The views of a scene show one set of named points, each view turned or mirrored, and shifted as a whole, with a little noise and some points left out.
In the rows, zero is written as 128.

Scene 1
View 1
Daza: [119 114 112 151 144 132 138 107  88 115 100 139 142 105 147 128 165 110
  85 116 138 147]
ter: [120 119 112 188 151 138 151 108 121 142 142 146 157  81 113 161 133  99
 146  94 122 161]
kopil: [122 120 100 120 124 141 145 100  83 102  91 120 149 110 172 116 174 130
  50 117 174 139]
miko: [117 121  99 142 114 139 149 104 118 115  96 124 161 112 187 126 159 154
  89 141 163 146]
nanad: [126 126 105 137 106 147 151 107 128 115  83 123 160  93 198 123 154 149
  93 133 155 144]
gedef: [135 124 125 115 128 145 140 110  81  97  55 130 131  85 182 105 178 101
  44 105 138 139]
zasus: [127 110 131 145 147 127 129 117  84 104  62 146 125  97 164 111 176  98
  73 121 108 146]
naz: [134 131 120 139 113 154 155 109 126 119  84 128 153  68 182 126 146 118
  99 104 135 146]
lomef: [141 136 120 115 111 159 154 105 107 106  70 122 146  64 184 115 159 108
  66  92 150 141]
gam: [106 111 103 201 122 126 148 116 167 145 116 142 170 114 178 148 130 173
 170 171 114 162]
guf: [117 122 106 184 117 140 156 111 160 142 119 136 172  89 170 150 127 151
 156 139 127 159]
Mapu: [113 110 109 163 171 126 137 102  66 120 134 148 139 111  97 146 166  86
  90  93 139 152]
minov: [127 124 115 146 143 145 148 102  91 118 108 135 145  79 133 135 155  89
  88  83 142 148]
gelab: [116 104 119 158 143 123 132 116  96 111  76 144 137 117 169 117 172 128
  88 147 117 148]
Tus: [109 109 102 165 140 126 139 108 106 121 107 138 151 124 158 133 161 138
 103 144 138 150]
borid: [110 105 117 200 141 123 139 121 143 139 103 154 151 107 161 143 142 141
 156 159  92 162]
voro: [120 113 112 144 144 131 136 107  83 110  92 139 140 109 150 124 172 112
  73 118 139 146]
Bim: [ 99 108  93 201 133 123 147 110 150 145 138 143 172 130 155 154 135 170
 159 167 134 160]
boter: [123 121 108 145 148 139 145  98  80 117 119 135 145  94 125 139 161  94
  82  87 154 147]
vub: [129 134 106 152 117 154 163 102 133 130 120 127 165  70 156 145 133 118
 119  94 155 151]
tak: [120 122 101 149 128 141 151 103 110 120 113 130 158 101 158 136 154 130
  96 118 157 148]
Mugu: [127 131 103 146 120 151 158 101 119 125 116 125 162  82 158 140 144 122
 103  99 161 149]
View 2
gelab: [ 86 158 101  94 112 129 104 121  94  61 107 106  72 131 121 112 118 129
 148 116 131 153]
lomef: [ 91  86 115  76  98 140 102  96 103  55  72  67 118 102  94 101 115 112
 147 133 159 186]
voro: [ 71 124 112  95 111 127  99 122  91  53 109 102 105 118 119 109 124 146
 135 123 145 153]
Mapu: [ 49 125 104 106 105 116  99 122  70  59 127 127 147 124 139 117 131 200
 127 142 152 135]
gedef: [ 76 104 118  71 114 144  98 113 105  23  86  76  89  98  99 105 127 119
 132 127 153 182]
zasus: [ 75 147  98  78 110 139 102 113  94  30  99 102  77 115 115 114 127 142
 139 139 141 172]
Bim: [113 167  91 136  87  99 120 112  76 165 112 126 114 173 141 113  90 133
 177  99 120 116]
Daza: [ 74 126 108  97 106 124 102 117  87  63 108 106 111 123 121 110 121 150
 139 126 144 151]
minov: [ 71 106 103  91  94 128 102 103  81  64  97 101 145 115 118 111 121 165
 141 148 156 162]
boter: [ 62 102 111  99 101 121 101 114  81  63 109 104 147 116 123 111 124 172
 132 137 158 152]
borid: [110 191  72 112  84 116 119  99  78 124  99 126  91 164 136 119  96 142
 179 134 119 143]
miko: [ 99 121 118 104 106 122 107 118  99  96  93  86  96 131 111 102 106 103
 155  96 138 149]
guf: [121 148  83 115  74 111 120  90  80 152  87 106 125 159 127 110  88 126
 185 125 132 146]
nanad: [107 111 115  97  99 125 108 108 102  98  81  76 101 126 105 101 101  94
 160 102 142 161]
ter: [ 84 138  79 111  75 113 115  90  64 116 102 125 163 145 139 118 106 187
 163 161 148 146]
Mugu: [ 92  97 110 102  89 119 109 101  87 103  88  88 146 125 115 106 105 136
 156 126 153 155]
Tus: [ 88 145 106 111 106 117 105 123  88  94 112 111 100 139 127 110 111 135
 150 105 133 136]
naz: [ 99 111  99  85  86 131 109  87  91  83  73  82 124 120 106 105 106 125
 161 143 152 178]
gam: [127 179  80 124  80 106 122  99  81 165  96 117  99 174 135 113  83 115
 191 109 116 130]
View 3
Mugu: [114 157 151 123 145 114 136 106 128 128  74 132 122 183 119 129 149 135
 128 108 149 132]
tak: [126 160 156 120 149 115 143 122 131 127  84 143 122 171 123 126 133 124
 121 101 153 141]
Tus: [138 169 156 113 139 115 150 135 125 129 104 157 136 158 129 118 106 112
 117  89 157 158]
guf: [127 172 149 132  91 114 134 120  94 139  87 156 163 203 129 117 120 123
 169  97 173 135]
miko: [143 163 160 124 153 112 140 154 136 135  75 149 125 172 107 116 120 115
 115 104 170 124]
nanad: [138 155 153 122 150 104 135 155 130 135  68 146 137 181  89 113 128 125
 115 109 164 114]
naz: [120 146 140 113 143  99 131 124 119 128  73 131 146 185  89 117 145 146
 112 111 141 124]
zasus: [130 142 135  81 163  91 145 135 124 118 111 138 155 142  89 109 114 141
  71  93 119 167]
boter: [110 153 149 103 167 115 146  88 139 115  98 128 109 154 133 135 146 136
 102  98 124 165]
gelab: [142 157 147  97 149 100 149 148 122 125 111 153 151 147 104 108  99 123
  91  89 141 163]
Mapu: [110 160 153  96 164 124 157  73 137 108 124 136 101 135 160 141 133 127
 101  83 118 197]
gam: [142 183 154 133  75 114 140 140  87 146 100 175 174 198 138 110  92 107
 177  88 187 143]
minov: [106 147 142 101 158 109 140  88 129 115  94 124 122 163 121 130 151 145
 104 101 121 159]
ter: [100 165 141 113 108 119 140  62  98 123 111 139 141 182 157 135 140 140
 153  90 133 174]
gedef: [127 135 140  92 189  90 139 143 145 117  84 126 133 149  70 112 137 145
  58 109 121 137]
voro: [130 153 151  99 167 108 149 125 137 119 103 141 126 145 113 119 122 128
  87  94 133 162]
vub: [110 157 146 125 131 114 131  96 118 129  71 131 131 196 121 129 155 140
 141 108 150 129]
kopil: [135 153 160 114 191 110 145 146 158 124  75 137 104 152 101 121 133 122
  83 105 148 134]
Bim: [142 190 162 136  88 126 147 128  99 141 105 174 150 187 159 119  94  98
 175  83 187 154]
borid: [135 172 142 112  86 106 144 127  84 134 120 165 181 179 132 109  92 119
 149  83 159 166]
Daza: [126 154 150 102 159 109 147 117 132 120 103 139 129 150 118 122 125 130
  99  94 135 162]
View 4
lomef: [ 57 154 167 186 119 127 140 100 158 159 183  74 102 127  78 180 111 161
 124 187 131 108]
nanad: [ 58 146 145 152 123 127 139 105 137 151 178  84  77 106 108 164 129 155
 128 162 138 106]
tak: [ 85 146 162 159 116 124 143 125 133 139 156 104 103 126 110 150 126 154
 121 171 119 123]
borid: [113 104 168  83  96 136 135 142 154 129 135 114 102 113 145 155 104 146
 129 121 144 104]
Mapu: [134 140 192 173  84 115 154 154 145 119 125 113 160 149  81 131 115 162
 115 185 103 139]
boter: [104 151 186 186 102 119 148 135 146 134 147 104 140 146  84 147 116 161
 116 192 106 133]
naz: [ 65 141 172 160 121 133 135 107 161 157 173  91  99 131 105 183 103 155
 123 173 133 105]
zasus: [100 132 169 154  76 122 150 123 170 144 157  59 134 114  50 164 102 167
 130 163 146 103]
gelab: [102 130 153 132  82 122 151 129 148 136 152  72 114 100  74 149 120 162
 132 147 144 105]
miko: [ 70 149 139 150 119 122 144 114 123 142 169  89  81 103 107 148 138 155
 128 161 131 114]
kopil: [ 74 164 146 188 110 113 151 112 126 144 171  72 104 111  66 144 141 165
 126 185 124 123]
guf: [ 85 121 169 105 126 139 129 129 144 139 150 129  80 126 172 164 109 142
 124 140 130 111]
gam: [ 96 110 152  75 118 136 130 138 132 131 141 128  70 104 180 151 118 139
 130 115 142 106]
vub: [ 75 144 183 161 134 132 132 119 147 147 161 123 100 147 139 171 110 149
 115 180 114 121]
Mugu: [ 76 147 175 168 127 128 137 119 141 144 161 112 102 140 121 162 117 153
 117 182 116 124]
Tus: [103 134 151 133  98 121 148 136 131 129 146  97 107 110 106 137 129 156
 128 151 131 118]
gedef: [ 72 153 162 188  95 120 149 103 163 157 179  51 120 116  38 171 112 171
 128 184 139 104]
ter: [118 123 205 136 110 134 135 150 159 129 130 143 133 162 145 157  94 147
 114 167 107 126]
minov: [ 99 145 191 180 107 125 144 128 159 142 152 102 135 149  89 160 104 160
 117 189 113 123]
View 5
Bim: [116 133 108  96 126 133 146 120 115  95 118 132 156 121  80 149 186 118
  97  96 160 119]
Daza: [139 103 102 157 169 147 138 110 127 122 118  81 104 108 138 112 128 126
  98 128 111 124]
Mugu: [142 100 118 165 156 150 143 138  92 106 131  93 125 105 130 107 171 129
 111 125 103 147]
naz: [138 125 114 173 172 154 157 141  88 119 123  74 127 110 146  99 167 109
 109 154 110 139]
boter: [145  85  98 166 170 157 128 113 123 111 125  88  90 105 146 105 130 133
 106 112  88 123]
miko: [136 115 127 149 151 127 153 128 110 128 122  84 138 100 114 120 149 134
  87 151 138 160]
zasus: [137 126  93 164 191 151 148 102 134 141 108  58  97 114 154 104 111 108
  94 155 115 109]
gedef: [150 111 112 190 193 146 153 118 118 148 115  44  98 100 163  91 113 123
  93 179 103 145]
lomef: [149 110 121 194 183 152 154 142  90 133 126  57 114 100 158  87 150 120
 105 172  96 156]
Tus: [130 117 107 132 153 136 143 108 130 120 116  95 124 109 115 128 139 126
  90 125 137 127]
tak: [138 102 116 155 154 143 142 127 109 114 125  93 122 104 124 115 154 134
  99 127 117 145]
borid: [115 156  91 108 154 152 155 114 119 104 105 111 142 133 107 137 172  90
 102 115 152  89]
kopil: [148  92 127 172 165 130 143 122 120 139 126  66 109  90 134 107 120 149
  86 155 115 169]
minov: [145  91 100 172 173 164 133 122 110 110 127  85  97 109 151  99 146 123
 113 117  84 122]
vub: [139 105 115 164 155 158 144 146  83  96 131 101 130 111 131 105 187 119
 118 120 101 140]
gam: [111 158 109  97 134 138 161 127 103  99 112 123 167 128  85 145 197  99
 100 115 167 115]
ter: [130 107  85 133 153 174 130 121 107  77 125 126 114 128 126 119 180 108
 124  71  99  89]
gelab: [130 132 101 141 172 138 152 102 137 135 106  73 115 114 130 121 120 115
  87 148 136 116]
voro: [142 101 104 159 171 142 137 107 132 129 117  74 101 105 139 111 120 131
  93 135 113 128]
Mapu: [142  74  87 154 164 159 114  97 140 103 125 102  80 110 141 116 119 137
 106  82  88 103]

In a view up to two points have been moved. Name them for each view, in the order of its rows, or write -.
view 1 | -
view 2 | miko, naz
view 3 | Mapu
view 4 | lomef
view 5 | boter, ter
